Each row is a point on a landscape with many peaks, with its height.
A climber steps from a point to the highest of its 2 nearest points, and stops where none of them is higher. Distance is the straight distance between rows; heights are no part of it.
vig: [143 145 117 126  78 140 149 127 126  89 126 104 112  93 122 143 101 145
 117 127 155 147]  h=30.1
nedep: [172  94 143 154 141 151 143  93 217 101 146 125 111 146 156 144 111 182
 143 176 117 125]  h=31.1
lofeg: [183 137 123  82 157 135 114 109 164 105 138 100  93 127 186 136 135 146
 143 146 118 106]  h=44.1
Figir: [101 102 155 163 135  78 143 159  88 153 114 151 141 113 157 130 140 106
  86  85  98  87]  h=64.3
kuv: [163 122 140 154 143 120 163 101 178 149 107 109 112 147 170 131 122 181
 116 104 118 110]  h=61.3
tar: [ 91 114 144 150  72 136 162 120 156  88  83  92 135 138 106 180 115 157
 131 144 134 185]  h=52.4
Naz: [118  80 154 147 129  98 131 142 119 111 136 146 153 135 159 152 137 112
  85 109  75  88]  h=71.8
fera: [136 160 111 130 146 118 135 109 134 128 178 109 103 101 166  98 165 174
 126 136 164 109]  h=52.7
Gasa: [ 88 154  85  87 123 135  76 140  76 184 125 120 149 126 104 117 143  75
 155 121 123 183]  h=28.8
Teso: [ 73 176 135  43 122 121 108 137  49 138  66 141 122 107  90 147 106 117
 185 105 153 102]  h=27.8
bina: [113 137 133 175  77 115 184  95 168 139  92  90 116 135 154 148 125 185
 114 108 147 152]  h=60.0
zok: [180 115  94 170 110 128 170  92 166 116 185  97 112 126 167 137 113 139
  94 149 160 114]  h=19.5
Fiv: [125 142 123 163 108  94 178  87 162 162 108 101 119 127 183 153 115 182
  98  83 128 123]  h=56.9
Sel: [162  76 139 128 126 136 124 162 167 110 115 143 118 129 132 121 126 124
 115 131 102 140]  h=57.8
Pak: [139 143 104 108 148 180 104 130 116  84 166 177 122 129  85  97 114 104
 164 171 162 135]  h=10.8
ganul: [168  91 128 168 144 109 141 151 146 104 191 139 122 114 166 134 146  91
  99 142 104  68]  h=15.4
Mon: [ 72  95 151 163  80 103 169 150 121  97 127 129 128 106 124 154 122 152
  91 109 139 111]  h=47.3
guved: [174 134 149 125 139 156 135 103 161  82 114 142 114 162  94 108 118 166
 164 144 139 148]  h=40.4
tup: [124  84 130 175 156  98 108 153 144 193 147 161 145 143 144  94 160 125
 116 103  93 140]  h=65.3
rufit: [ 98 107 123 133 139  96  95 146 122 201 131 138 146 124 157  85 179 125
 124  91  87 151]  h=58.5
Duta: [188 161 117 126 192 131 113 143 166 155 140 107 103  82 174  92 151 134
 109 133 136  97]  h=42.4
Kulem: [187 131 147 161 166 149 150 135 156 116 127 129 110  96 110  70 134 152
 118 142 166 118]  h=57.5
Nosi: [ 78 110 158 115 102 123 145 130 124 117  75 126 148 181  85 137 156 155
 164 111 127 131]  h=36.8
Mivat: [135 182 111  97 133 133  98 160 114 135  88 103 101  60 114 101 109 137
 117 113 146 166]  h=43.7
gem: [ 55  66 142 218 109  85 129 139 120 172 167 170 159 192 131 148 159 113
 131 114  65 117]  h=26.9
vuga: [116 132 126 184 116  83 160 131 135 125 148 123 128 110 185 176 108 126
  68 106 110  77]  h=9.6
fupan: [107 151 127  79 128 144 119 156  93  98 139 135 101  48 147 115 125 163
 135 132 167 115]  h=61.5
risaf: [119 119 110  47 131 161 109 125  76  91 134 168 141 126 114 149 108  78
 162 149 129 100]  h=22.8
zovu: [132 155  96 119  97 135 117 109 126 137 107 110 136 154  87 110 133 121
 161 109 147 183]  h=38.1
Tusep: [103 150  84  91  99 142  96 132  98 153  96 136 134 129  85 114 136 105
 161 116 134 188]  h=33.0
nulum: [123  98 140 186 155  94 142 113 170 173 140 148 144 176 137 106 156 168
 119  95 114 117]  h=74.2
bip: [ 98  90 138 175  73 118 172 138 108  92 139 123 153 132  83 159 120 117
 105 132 145 120]  h=43.6
nuniv: [ 89  89 167 136 129 111 149 144 156 126  85 144 139 140 114 123 148 171
 134 102 120 120]  h=39.2
Beguv: [ 83 118 111  90 103 160 133 175  51 138  85 174 153  99  78 115  86  56
 144 137 137 133]  h=33.5
Giki: [189  87 131 123 176 141  97 123 166 125 158 147 126 164 124 103 151 135
 163 161 111 111]  h=54.3
ribo: [110 120 152 146 164 103 118 185  72 170 123 136 139  75 127  96 150 100
  84  97 113  86]  h=54.5
zikit: [ 97 115 113  78  92 142 113  94 120  95 163 122 155 171 124 169 134 116
 163 169 122 161]  h=47.8
nugi: [105 136  95  74 118 166 111 153  54 118 128 181 144 107  91 128  82  49
 143 156 140 111]  h=28.3
raf: [ 78  48 155 225 117  85 138 141 161 144 129 177 162 178 128 144 149 134
 114 111  69 127]  h=28.1
fesib: [163 127 115 130 197 125  97 155 136 129 164 127 118  92 169  87 164 109
 109 153 120  96]  h=34.9
vevu: [150  74 166 137 145 120 140 150 161 106 120 140 134 142 154 148 130 132
 104 124  89 100]  h=64.9
Rupav: [ 97 157 124  56 102 128 114 130  23 131  92 121 118 108 116 171  81 116
 164 113 155 101]  h=30.8
rol: [178 140 116  95 130 175  88 119 142  82  81 142 107 148 103 143  86  88
 141 132 104 180]  h=26.7
Niri: [148  80 132 194 138 107 144  92 214 159 133 129 146 191 166 180 107 148
 102 132  62 125]  h=32.0
kez: [174 124  91 184 136 110 152 129 168 129 186 127 114 101 182 129 123 123
  85 136 130  85]  h=15.3
dum: [126 161 113 126 106 109 140 103 126 170  96  97 131 167 102 103 165 161
 165 103 156 161]  h=43.8
zafid: [ 74 107 122  64  93 156 107 111 122 105 105 130 161 182 107 198 108  90
 173 148 103 171]  h=42.7
luto: [145 198 124  90 154 166  79 108 119 108  78 165  94 123  84  95 101 118
 151 128 143 166]  h=25.8
rifet: [136 138 121  91 126 159 119 137  97  71 153 137 116 102 110 120 117  94
 145 155 156 109]  h=17.1
Sefu: [142 131 139 162 153 118 140 144 142 145 128 133 129 113 113  85 151 150
  96 112 154  98]  h=46.4
nog: [176 132 161 119 149 151 142 122 150  94  99 135 107 122 104  80 135 174
 140 124 157 126]  h=47.4
puru: [154 100 118 113 145 120 129 157  98 103 178 133 122 105 156 136 133  73
 108 140 125  60]  h=20.5
Bek: [111 148 163  99 118 139 133 106 139  91  51 138 126 184  85 143 129 153
 184 107 137 143]  h=34.0
bez: [ 71  55 135 189 109 101 128 141  78 185 158 164 162 162 109 111 170  82
 126 116  80 131]  h=25.2
suguk: [129 144 110 137 109 102 144  91 139 183 129  97 133 166 145 119 158 145
 130  96 135 156]  h=48.2
simi: [157  70 137  99 175 158  79 156 148 117 153 167 138 132 116 100 142 109
 163 169 102 116]  h=45.1
Lem: [119  78 148 224 123  84 142 126 195 157 137 169 156 189 147 163 129 144
 108 119  61 129]  h=29.9
suke: [145 136 104 162 154 121 108 153 119 184 193 111 161 119 123  84 156  92
 104 141 131 149]  h=18.0
sovav: [ 81 188 113  56 129 151  82 128  55 157  71 156 133 108  80 112  94  89
 166 103 140 137]  h=24.4
Febi: [136 140  94 151 124 122 113 137  93 166 184 114 149 135  84  97 151  71
 118 136 149 174]  h=26.2
mipa: [ 89 216 110  91 167 162  67 127  71 157  60 171 124 125  51  96 102  75
 144 111 141 141]  h=20.6
getuf: [157 158 106 117 130 152 138 101 152 102 144 111  77 101 164  96 136 187
 157 144 165 138]  h=59.9
Mir: [177 129 108 110 166 137 106 158 111 103 175 114 113  78 156 115 144  82
 116 160 147  79]  h=27.1
sipi: [142 205 116 102 191 178  67 138 129 118 101 173 110 111  61  79 115  97
 134 149 138 166]  h=19.4
Poze: [ 71 155 132  86 120 112 119 145  80 135 126 120 111  57 129 115 140 165
 134 106 168 114]  h=68.8
kipun: [ 92 124 139  59 100 121 136 140  67  97 121 109 124  92 135 185  90 119
 129 128 141  91]  h=35.2
dume: [155 170 100 109  95 131 133 119 106 125 106  89  95  81 105 108 104 143
 121 106 153 170]  h=36.2
Vinin: [163 158 141 129 136 113 171  74 150 112 149  82 118 164 183 168 116 156
 124 149 131 101]  h=55.9
lese: [107  97 103 143 102 134 124 158  87 157 152 129 148 127  83 116 133  64
 120 126 133 157]  h=33.7
zam: [169 126 147 189 162 102 168  87 196 171 131 147 129 167 161 118 130 164
 110  92 111  91]  h=67.1
Gakeg: [ 78 182 124 129 142 151  97 196  90 194 114  96 156  74  62  74 133  97
 114 134 144 183]  h=41.3
dofom: [122 206 123 105 182 171  81 155  88 141  98 146 144 115  49  89  99  81
 119 136 149 159]  h=14.6
rala: [108 106 130 121  92  92 140 109 108 135 128  97 163 188 143 194 135  94
 116 127  96 131]  h=38.8
rogo: [ 88 129 120  98  77  99 132 118 103 112 122  81 145 148 143 188 130 130
 135 125 128 143]  h=42.2
gimi: [112 134 146 203 111  78 171 116 176 121 118 129 143 138 192 201  86 129
  51 116  87  99]  h=8.0
Ruveb: [209 161 111  79 171 155  99 123 140  92 130 113  95 118 149 111 125 115
 143 143 133 116]  h=38.6
gifet: [105  80 140 154 105 109 127 106 144 134 143 110 159 202 149 185 145 129
 117 125  83 132]  h=36.5
vul: [148 149  92 190 129  84 150 127 144 145 176 127 117  95 199 148 105 112
  63 105 113  79]  h=11.9
nedi: [ 96 106 128  81  88 121 138 140  92 105 118 115 136 128 130 159 118 109
 133 120 127 117]  h=38.9
voke: [141  89 145 169 120 107 143  84 184 137 129 104 157 195 141 170 127 148
 113 133 102 132]  h=34.4
peki: [202 147 126 114 146 153 155  82 174 104 132  78  94 141 197 161  99 148
 141 163 112 120]  h=49.3
zise: [114 113 163 118 158 125 125 180  84 147 118 144 144  81 100  86 146 111
 111 122 139 106]  h=45.5
zimi: [ 74 166 126 124 137 128 100 182  75 190 143 109 135  52 102  85 142 117
 112 129 146 154]  h=51.9
zudap: [182  73 119 151 151 144 111 111 227 102 182 124 120 147 173 141 122 152
 144 170 108 109]  h=28.2
lazet: [134 159 109 118 106 171 117 102 115  77 139 172 119 152  68 113 117 124
 171 154 169 166]  h=4.8
vezi: [144 156 144  97 113 145 131 119 147  85 108 110  80  84 169 120 135 190
 151 134 133 140]  h=54.4
fav: [114 125 168 143  89 154 168 111 153  63  79 126 122 151  89 145 105 183
 141 153 151 164]  h=47.2
Belav: [ 84 110 134 137  94  98 138 143 107 108 143 121 114  73 158 144 129 156
 101 108 131 104]  h=50.4
kop: [132 156 118 126 192 141  77 156 127 194 176 110 156 132  99  67 165 109
 132 163 117 173]  h=16.2
badep: [124 174 127  82 146 168  91 155 116 115 108 145  89  40 124  96 110 135
 143 130 157 155]  h=52.0
lubu: [135 109 140 152 146 100 137 110 122 123 169 140 150 186 125 131 160 129
 124 135 125  84]  h=72.7
tibi: [130 164 145  89 133 154 116 121 118  93  57 148 112 135  94 123 114 142
 157 111 141 148]  h=30.7
bedi: [ 76 152 133 122 124  92 113 165  73 184 126 101 126  48 129 111 154 142
 115  93 148 131]  h=61.1
Dud: [ 99 157 117  96 162 138  76 145  95 201 147 112 159 131  96  74 163  83
 146 141 123 171]  h=23.3
Tises: [153 132 140 190 130 111 183  91 189 136 122 103 122 136 209 199  79 141
  66 121  93  94]  h=6.6
bupeg: [138  88 131  88 130 153  93 167 136 123 129 168 134 108 114 112 125  97
 140 143 113 151]  h=47.6
Nuko: [110 121 163 136 146 108 146 137 134 139  99 130 122 117 137 103 155 171
 119  88 133  97]  h=41.6
tumer: [107  88 114 153  88 111 152 132  78 136 158 129 159 154  78 132 139  89
 126 120 145 128]  h=38.4
Zali: [ 93 121 147  86 130 157 117 168  67 147  99 157 143  86  91  96 119  96
 138 122 150 119]  h=38.5
sevo: [ 92 156 104  99  85 159 129 105  92  81 119 149 122 160  80 147 122 122
 175 149 162 152]  h=1.2
Loz: [105 100 136 166  58 105 169 125 153 129  84  95 128 142 112 151 121 160
 120 110 134 172]  h=56.2
Dis: [152 116 109  91 124 132 102  96 143 100 160 123 135 161 124 138 146 119
 162 153 131 149]  h=54.8
Lale: [153 141 144 136 138 102 166  88 129 105 146 113 130 169 147 138 142 157
 122 138 150  70]  h=63.0
kekup: [198 151 116 101 131 156 116 119 137  85 109 118  95 144 134 138  91 100
 125 140 118 144]  h=32.1
Mumi: [144  91 140 117 156 121 111 105 142  93 180 142 140 176 128 139 163 135
 154 162 119 100]  h=63.8
mim: [110 139 102 124 125 106 110 131 131 187 151 113 129 119 167 102 170 141
 113  99 121 146]  h=53.3
losub: [ 97 121 144  91 113 123 138 128 137  90 118 111 104  83 177 153 140 182
 125 127 126 101]  h=54.1
gek: [164 135 132 185 137 141 204  62 210 170 135 105 106 129 204 172  76 150
  87 118 114  96]  h=5.1
dazi: [181 138 126 161  89 143 186 102 139  98 141  88 112 123 128 147 101 145
 113 134 160 134]  h=24.8
dubar: [186 109 152 137 132 159 135  89 197  96 107 130 110 175 125 133 100 178
 173 166 118 149]  h=34.8

For each start below, name the point where the climber stops.
sipi => Kulem
Febi => getuf
Pak => Naz
rol => lubu
kop => nulum
Tises => Poze
gem => rogo
dofom => rogo
